The views of a scene show one set of named points, each view turned or mirrored, and shifted as a whole, with a little noise and some points left out.
In the rows, 128 means zero.

Scene 1
View 1
kuf: [142 118  97 130  79 127 119 110 111 131 107 121 135 142 122 118 148 116
 109 131 100 151 107]
Kip: [124  80 112 105  83 113 198 148 124 108 135 146 140 125 134 106 117 106
 127 107 129 166 124]
Bigab: [138 129  98 130  80 141  98 108 102 149 100 122 133 144 119 116 151 132
 109 128  90 151 114]
dofar: [126  93 112 106  97 135 142  96 108 121 128 161 131 124 124 113 140 100
  90 139 128 165  96]
mes: [147 104  93 133  78 110 117  79 132 113 105 123 123 150 112 121 151  84
  89 159 124 150  75]
tisa: [150 127  73 130  67 112 112 124 128 158  75  88 118 160 115 110 139 135
 131 118  92 141 127]
voku: [143 120  91 134  71 115 133 133 121 132 103 105 135 149 119 114 141 126
 127 119  96 149 120]
Vodi: [127  89  94  96  94 130 140  92 119 149 102 150 111 128 131 100 127 108
 102 136 135 158 112]
sibo: [ 91  75 135  72 117 171 167  95  83 142 148 211 134  87 146 101 128 111
  88 124 140 181 118]
Gov: [118 129 140 132  96 177 101  91  66 118 150 169 170 113 120 133 171 109
  80 144  93 171  87]
Rozef: [141 124 104 137  80 132 103 100 105 130 111 125 143 142 114 125 157 117
 103 139  94 152  99]
Toba: [150 100  92 134  77 102 122  83 134 106 109 120 124 154 112 122 144  81
  86 162 124 152  74]
mivet: [127  75 111  97  89 114 194 126 126 110 131 151 129 123 137 105 119  96
 115 119 142 166 115]
fivi: [126 101 133 127  87 142 141  95  96  91 154 167 157 120 121 128 156  87
  82 149 116 171  75]
View 2
Bigab: [127 146 149 107 128 139 113 153  94 116 138 126 149 135 132 136 105 128
 130 133 125 144 131]
kuf: [120 143 140 114 133 131 111 143  98 129 142 127 141 125 136 128 117 121
 120 132 137 146 131]
Rozef: [118 145 149 108 122 128 119 146  86 122 139 131 136 133 130 132 116 127
 130 122 132 154 142]
Vodi: [108 122  97 131 146 101 108 133 109 132 144 140 140 121 145  97 144 109
 100 127 159 143 150]
Kip: [117 140 103 120 159 127  62 130 128 161 147 141 117 117 163 104 132 106
  69 152 167 144  80]
sibo: [ 99 108  69 129 125  96  60 133  82 127 138 189 102 177 170  69 143 133
  52 120 179 163 149]
mivet: [109 134  97 122 156 116  69 122 120 166 148 143 113 111 157  94 142 107
  73 141 172 150  99]
mes: [110 143 149 114 132 116 130 123  88 154 140 125 122  95 124 123 139 107
 127 103 146 158 155]
Gov: [107 140 154  95  92 132  91 149  42 119 131 175  95 181 147 118 108 148
 100 103 143 179 153]
Toba: [112 146 154 113 137 118 129 120  90 165 142 121 120  84 124 125 141 103
 126 102 149 158 148]
voku: [128 147 137 111 142 138 104 148 119 132 149 116 151 114 136 136 113 116
 122 149 132 136 109]
View 3
Gov: [176  75  90 145 194  81 147 172 134  93 161 115 131 114 100 160 153 171
 152  97 123  89 121]
Rozef: [158 112 113 144 163 119 122 146 131 121 130 111 121 115 100 127 112 138
 139 124 136  97 144]
sibo: [199  44  77 102 135 115 125 134 112  67 149 115 198 153 153 130 159 210
 145 131  96 100  91]
fivi: [158  68  93 128 173  98 121 114 121 103 161 102 148 108 110 155 131 188
 142  90 113  83 129]
mivet: [147  65 109 104 132 142 106  86 104 117 135 120 199 122 141 122 101 183
 131 138 113  86 126]
voku: [137 111 127 134 151 137 120 131 125 137 118 133 151 110 108 115  87 129
 131 154 145  93 147]
mes: [161 113 109 137 147 125  91 101 126 124 132  80 114 111  98 124  96 155
 133 103 121  96 154]
Kip: [131  60 118 101 139 142 119  90 105 124 134 139 211 117 139 124  95 175
 127 151 121  81 124]
dofar: [172  78  97 122 146 119 110 116 118 103 139 103 157 124 125 127 123 177
 138 121 116  96 126]
tisa: [147 139 137 140 141 148 114 144 132 141  99 128 132 121 106  93  81 109
 124 169 153 104 153]
Vodi: [178 101 101 115 125 138 102 118 121 105 120 101 154 140 131 104 110 167
 134 140 117 102 130]
Bigab: [155 116 119 145 169 122 129 155 136 124 123 126 129 116 100 126 106 131
 135 140 142  97 144]
View 4
Gov: [149 138 115 104  93  70  85 135 104 131 138 152  53 110 195 147 142 125
 125 185 148 155 108]
sibo: [123  99 150 154  54  86 124  80 107 125 174 142  64 112 204  93 196 114
 130 196 135 135 133]
Toba: [ 87 143 115 123 124 117 135 137 129 157 141 135 106 157 118 160 101 141
 159 173 134 150 130]
Bigab: [145 116 111 120 140 122  97 129 121 136 127 133  70 135 121 129  97 136
 124 145 159 141 138]
dofar: [110 121 129 138  95 102 128 108 117 142 157 137  83 132 158 129 144 130
 144 178 138 141 133]
tisa: [134 102 116 144 156 155 118 116 125 142 129 115  87 148  82 116  80 143
 126 126 159 128 165]
kuf: [133 118 116 130 132 123 112 123 122 139 138 129  81 136 125 131 106 137
 133 152 150 144 142]
fivi: [119 142 119 121  92  78 118 135 112 143 148 148  65 123 179 163 144 132
 144 189 130 157 122]
Kip: [114 111 120 177 103 125 164 104 112 145 157 124  45 109 146 144 163 144
 139 159 125 142 195]
mivet: [101 115 126 171  97 119 167 102 116 147 165 130  63 120 148 141 165 142
 149 171 122 142 177]
voku: [134 111 111 143 145 135 125 118 119 141 132 124  67 131 109 135 103 147
 129 135 147 140 168]
Rozef: [134 127 115 117 129 114  99 129 121 141 130 134  82 140 128 135 100 134
 130 155 156 142 128]
View 5
Toba: [110 135 163 130 132 142 139 112 129 123 178 137 172 111 111 185 138 165
 141 141 118 114 144]
Vodi: [133 129 152 144 145 132 127 131 121 140 151 101 111 108 113 157  94 129
 133 145 112 122 130]
Gov: [105 189 165 127 117 109 142  68  98 174 143 150 162 108 163 114 129 131
 116 140  90 148  84]
fivi: [102 180 177 131 113 123 121  93 104 147 154 129 149  94 158 125 144 149
 138 150  98 132 124]
tisa: [153  91 114 127 135 122 164 117 122 153 195 133 148 127  73 173  94 134
 129 109 157  95 102]
mes: [112 136 163 132 137 139 143 110 131 127 174 138 170 112 116 182 130 161
 134 139 117 116 138]
voku: [141 112 126 126 115 117 144 114 113 154 194 127 143 110  96 145 114 142
 139 120 150  95 109]
dofar: [120 152 167 139 129 128 120 112 115 145 149 112 125  99 137 139 118 139
 134 149 106 126 129]
mivet: [136 138 158 138 116 124  97 134 107 138 169  85  96  86 124 122 126 146
 160 150 130 105 150]
kuf: [130 129 140 129 122 120 146 104 117 153 177 134 150 115 113 153 114 140
 131 125 130 112 107]
sibo: [132 166 168 144 132 117 100 119 100 161 123  83  79  92 153 103  97 113
 129 157  91 140 115]
Rozef: [123 137 142 126 127 122 154  92 116 155 171 146 165 121 117 157 116 137
 124 124 123 122  99]
Kip: [143 133 146 133 108 117  94 132 103 148 184  85  93  81 121 111 126 144
 166 143 143  94 141]

Which points are out of place in each view (at most two, in the order of its rows)? Write none if all are in place.
view 1 -> Bigab
view 2 -> none
view 3 -> none
view 4 -> Gov
view 5 -> sibo
